Points on a hilly landscape, in no order, each with its height.
From any point a ball rolls to the lowest of the 2 points nearest to it. It stops when none of these is lower. Distance is the straight distance between rows; heights are no part of it.
q532 (h 4.50): [-28   8  -2  10   6 -25   3 -13  -3 -26 -15  -9 -19  -8 -13   5   8  13
   4 -10  -8]
q19 (h 5.90): [-52 -38  -7  27 -47   2   1  -8  -4 -35   6 -44  18  30   5  -2  -3  12
 -17  -1 -21]
q55 (h 6.38): [ 30  -4  -9   2 -24 -17   0 -24  25 -26  20 -19  17  24   8  47 -10  24
 -13  13 -13]
q505 (h 3.94): [-38 -19  21   1  -6 -14 -47  17 -24   1 -20  29  20  10 -11  16  14 -44
   5 -28 -25]
q145 (h 6.21): [  5  53   7 -16  -8 -20  -5  -6  17  14   1 -12  20   6  66   0 -13  50
   8 -11 -55]
q768 (h 3.41): [-61  -7   9  12  20 -35 -45  43 -14 -22 -29   4  16  -3 -22  15   7 -28
  -3 -14  14]
q124 (h 7.26): [  0  -7   3  34 -15  35   8  36 -58   3  33  37  -5 -32 -14  24  -7   0
  -6 -14  45]
q594 (h 3.17): [ 17  35 -17   4   9 -14   9  24  49  14  -5 -22 -11  16 -16  35 -48 -13
 -38  27  24]
q356 (h 5.82): [-26 -42   5  35 -15  13 -16  -2  25 -26  -7 -18 -11  -9 -23 -51 -14 -24
 -26 -29  19]
q335 (h 5.94): [ 10  19 -13   9 -40 -16  25 -13  -7  -5  39   6 -11  -4 -39 -12 -15 -31
  13 -42 -11]
q952 (h 5.23): [-21 -17  -3 -21  25   2   6 -43 -11 -43 -15 -29  13 -34   8 -60 -39  15
 -35 -31   9]
q848 (h 4.75): [  6 -15  20  32 -20 -44  16  24 -12 -54  28 -23 -31  12 -27  17  32  -8
  43   5   0]
q475 (h 4.97): [ -7   7 -13  21   2  -8  32   2 -10   5  -1  -2 -37   0 -24  28  45  19
  27  27  16]
q436 (h 3.67): [  5  49  -9  -7   3  16  14  17  23  16  -6 -31 -26  -8   5 -66  14 -30
  50  21  48]
q383 (h 5.25): [ -6 -20 -34 -10  30  -5 -20 -16 -54  13  -8  28  21 -14 -46  23 -13  49
 -27  15  34]
q666 (h 5.92): [  2  45  -3 -17   9   1  38   5  13  38  -3  -9 -53   1  -1   0  25 -37
  48  30 -15]
q751 (h 7.01): [-18 -17   5  -6 -11 -58 -12 -11   1 -40 -17 -15  50 -12 -52  -8  32  -7
  22  23 -38]
q369 (h 5.13): [-30   6   7   4 -45 -24 -11  11  10   6  24  -4   2   4 -23 -48 -19 -59
  14 -46 -24]
q923 (h 5.91): [ 67  -8  10  10  -2   9  -3 -25  18 -50  22  10  -6 -15  -7  27  -4  22
 -18  38   7]
q864 (h 4.14): [-32  26   8  -4  -4 -22 -14   0   1  40   3  15 -17  11 -14 -11 -35 -25
  -4 -54 -26]
q302 (h 5.41): [-45  -8 -25   4 -25   4 -38 -23 -25 -41  -2 -32  29  25   2 -41   1  21
  -2 -13  18]
q494 (h 6.71): [  8  -4 -12 -39 -11 -43 -25 -26   2 -15  -6  -9  57  21 -28  23  36  12
  15  29 -48]
q853 (h 3.73): [  5 -35   3  35 -24  16  11  44  -4   0  11 -15   8  -6 -12 -21  59  -4
  33  -4  -3]
q230 (h 5.57): [ 46 -50  26  28   3 -20   1 -16   5 -71  25  -7 -33 -28 -26  18   7  19
   1  48   2]
q344 (h 7.27): [ 19   2 -30 -24 -26  12 -26 -12  10   2  16 -12  35  10 -38  21 -40 -22
 -33  10  30]
q717 (h 4.58): [ 21  27   5  23  -8   4  72  31  -7   5  30 -24 -21   9   3  -1  39 -11
  66  46  50]
q566 (h 4.93): [-33 -52  -8  30 -15  18 -46 -12 -39 -42   4 -16  22 -16 -17 -24  28  41
   6  18  16]
q926 (h 4.43): [  0 -71  -5  43 -39   9 -24   0 -15 -32  19  -7  22  -1 -22 -22  34   9
  16   1  -2]
q422 (h 8.63): [  5  14 -19   4  18 -61  -7  18  -3 -22   0   1  58 -33 -25  23 -38  46
 -23   4   4]
q796 (h 4.70): [ 19  25  13 -14  40   4  21  26  48  59 -39   8 -30 -32  27  -1 -25 -10
 -29  17  -7]
q423 (h 3.99): [  8  28   8  -5  30 -18  27   5  59   6 -17 -23 -30 -19   1   9 -52  -7
 -52  -5 -12]
q469 (h 4.51): [  7  -4 -17 -16  47  18  14 -57   2 -16 -14 -22  -2 -17  24 -49 -52  55
 -30 -15  41]
q567 (h 5.50): [  9   6  29 -41  36  28  11 -52  43  70 -30   9 -23  11  42  -1 -21 -26
 -12   4  -5]
q798 (h 1.80): [ 10   3 -17  13   4  24   0   4  55  55 -21  -1  23  -3  15 -38   7  24
   9   8  10]
q849 (h 5.20): [ 11 -12   2 -10  64  12 -11 -26 -15  17 -27  53 -12   8  31 -19 -31  31
 -20 -39  38]
q593 (h 3.30): [ 19  -2 -21 -36  21  13   4 -51   9 -11   2 -36  36  -5  -2  -7 -43  48
 -43  13  13]
q232 (h 5.24): [  4   2  -1  19  17  30  17  -6 -18  -6  -4  20 -58  -2 -18   9  31 -23
   3  27  38]
q599 (h 5.47): [ 10  30  -5  28 -13   1  43  52  43  80  11 -16 -15  12  25 -10  35   2
  48  20 -15]
q229 (h 2.80): [  5  12 -17  15  -4  20  -3  34  55  61 -21 -14  21  15   0 -18  12 -23
  22  23  59]
q901 (h 4.53): [-27 -15  18 -22 -18  25 -44  -6 -26  32  -8  25  24  21  21  36  17 -15
 -12 -32 -31]
q909 (h 5.22): [  8 -23  11 -17 -32  41  22  44   2  13  21 -13 -42  -1  21 -12  11 -57
   6  -5 -49]
q253 (h 7.25): [ -8  -9  11  -6  22 -56   6   5  13 -51 -22 -16  34 -31 -31 -27 -11 -19
   2  10 -34]
q744 (h 8.33): [  5   6 -23   5  14 -64   1  -4  11  32 -13  24  53 -10 -40  30  -6  22
   0 -17 -13]
q485 (h 3.88): [-24  11 -17 -11  -3 -22 -32  43  -1 -22 -15 -32  14  19  -9  41  12 -11
  -5  22  10]
q905 (h 6.88): [ 11 -19 -22  14 -29  -6 -21 -19   2 -26  29 -11  46  16 -20  22 -39  23
 -34   2  17]
q345 (h 5.46): [-26  44 -14  28   5 -18  17  64  24  44 -10 -41 -25  16  33  15  15  10
  27   5   1]
q546 (h 2.61): [-11 -24  41  17  -1  36 -21  18 -13 -16  -1  20 -37  -6  23  18   9 -35
 -32 -32 -19]
q690 (h 5.81): [  1 -32  -8 -41  56  -2  -1 -26 -10 -34 -14  21  -8  -7   7 -86 -50  11
 -15 -53  22]
q285 (h 5.65): [ 21   2  11  -5 -14  23  58  37  29  38   8 -10 -62  -4   3 -14  19 -50
  34  22 -18]
q374 (h 5.03): [ 20  21  -6  25 -15   2  61  49   9  19   6 -32 -29  25  24  16  52   0
  62  35 -11]
q732 (h 6.94): [ 12  -1  -2  17 -10  18  22  14 -66 -20  38  22 -22 -46 -37   2  24 -17
  13  -1   9]
q573 (h 5.07): [-29  27  -1   2 -12   3  -6  16  12  25   6 -21 -30  22  32  26  19   6
  12  11 -34]
q998 (h 8.85): [ 25  -2 -18  -1  28 -63 -14   5 -19 -31  -3  44  37 -22 -28 -20 -36  24
   6 -13  13]
q364 (h 2.94): [-10  -8 -11  22  -5  28   2  48  15  44  -9  -3  10 -17   3 -30  29   9
  14 -20  -2]
q219 (h 4.13): [ 16  23   9  17  -2  24  32  34   9  14   1 -16   0   7  18 -37  62  -7
  70  26  51]
q685 (h 6.08): [ 26   3  -2 -32  -9  28   9   4  -6  17  -3   5  17   5  26  30  29  -4
   8  47 -36]
q851 (h 2.91): [-19   9  35  -5  12   6 -23   7  -6  20  -8  42 -35  -7  26   0 -34 -36
 -34 -53 -13]
q94 (h 4.48): [ 21 -21  -4 -14  11  56 -39 -53 -17  15  -6  34  17  18  29 -28  -1  11
 -18 -18  16]
q405 (h 5.04): [ 15  21   7 -41  20  40 -14 -48   9  33 -16  40  -2  23  41 -16 -15 -11
   0  17  24]
q338 (h 6.75): [-10  13  30   8 -21 -20   1 -13  14 -48   7 -29   6  11  62   5   0  37
   1  -5 -47]
q234 (h 5.71): [-23  23 -29 -38  32  -3 -28 -21 -44   2 -24  28  18  13  -6  22  10  16
  -6  12  18]
q90 (h 6.14): [-25  51 -15 -24   4  -1   4 -15 -15  31 -13  26 -36  27  -5   5  21 -28
  29  16  13]
q570 (h 2.22): [ 50  11 -15  -5   5  -8  38  13  35  14   4  -6  -2   5 -17  44 -13  -2
 -12  52  14]
q167 (h 5.97): [-30  54 -33 -20  17  14  -6 -28 -49   3  -9  28 -10  22 -12  21   6  -6
  23  35  53]
q252 (h 3.47): [  5 -49  26  29 -29  29   6  22 -30 -51  18   0 -34 -17   7   0  23 -31
 -18 -12 -30]
q134 (h 4.52): [ -7 -16 -28 -11  14  -1  -2 -29 -30  -6   3 -19  30 -26 -25  10 -37  75
 -34  21  20]
q96 (h 5.21): [ 22  20   3 -27  38  24  51 -18  25  68 -30  39 -15 -18  18  -3 -30 -19
 -30  19   3]
q213 (h 5.18): [ 12 -10  34  43   2 -51  24   4 -10 -69  28 -10 -34 -31 -35  28   8  10
   2  10   1]
q991 (h 4.33): [ -7   4   2  -5 -23 -44  -9  38  14 -34  14 -38 -24  28  -7  30  23 -35
  29   9 -23]
q510 (h 3.27): [ -2  22 -11 -11  33  12 -16  34  31  36 -35   5 -10   4  -8 -44  31 -30
  28  25  52]
q842 (h 7.98): [  2 -24  -5  21 -16 -24   2  17  -8  23   9  29  29 -11 -51  46   7  -2
 -12  -1   9]
q754 (h 6.55): [ 15  28  -9   2 -16   6  31 -26 -54 -15  39  39 -23 -27 -40 -15  -6  -8
   8 -34   6]
q340 (h 7.82): [ 39   6  28 -17  -1  12 -33 -14  31  -5   1  19  15   3  34  22 -40  -9
 -32 -12   3]
q465 (h 4.49): [-23 -13  26  15 -39  17  26  10  -4 -15  25 -13 -28  -5  25 -20   5 -26
   3 -33 -63]
q236 (h 5.79): [  3  14  22 -12  32  -5 -26 -51 -30 -19  -3  39  -5   8  34  15 -18  44
 -14 -35   6]
q895 (h 7.62): [  2 -11  -2  28 -10  20  -8  20 -23  25  10  48  20  -4 -17  22 -20  -2
 -30 -40  12]
q543 (h 3.57): [ -1 -21   2 -33   2  47 -17 -45 -43  36  -1  32  25  23  35  21  16  25
  -8 -22 -15]
q809 (h 6.40): [ 35   0 -14 -35 -13 -15 -11  -2  -3 -15  10  -1  25   8 -22  45  40  10
  31  63 -17]
q133 (h 7.21): [  1 -21  30 -17 -15 -16 -13 -36  38 -21   3 -52  49  26  58  23 -23  29
 -17  -3 -53]
q994 (h 7.57): [ 10 -28  31 -18   2  10 -30 -21  44  -9 -17 -25  19  15  41  14 -25   8
 -49 -12 -23]
q672 (h 5.49): [  4 -10  -2  28  -4  29  -8  -2   9  -6  10  11 -43  -1 -28 -36  13 -26
   0 -22  42]
q964 (h 5.74): [ -5 -40  16  -9  48  -4 -31 -17 -22 -20 -32  39  24 -16  20 -46 -30  26
 -29 -40   2]
q399 (h 5.59): [  8  28  -9  -7 -27  17 -14  18  -2  14  16  -4  26  13  40   2   4  22
  28   4 -33]
q589 (h 5.56): [-52 -11   8 -14 -17  11  36 -18 -27  15   4 -16 -17   1  22  -5 -13 -12
 -21 -60 -60]

For each start below, name the point where the ball stops.
q998 | q546
q374 | q798
q994 | q573
q302 | q798
q55 | q768
q751 | q573

Call two points neighbours if one is among the 2 nearest of the other. Go from one point of each pair to the other, from neighbour to neighbour, staying as low as possible. Name the highest point that can't be avoided.
q849 and q546 | q90
q570 and q768 | q567
q543 and q768 | q901
q798 and q573 | q599
q593 and q849 | q690
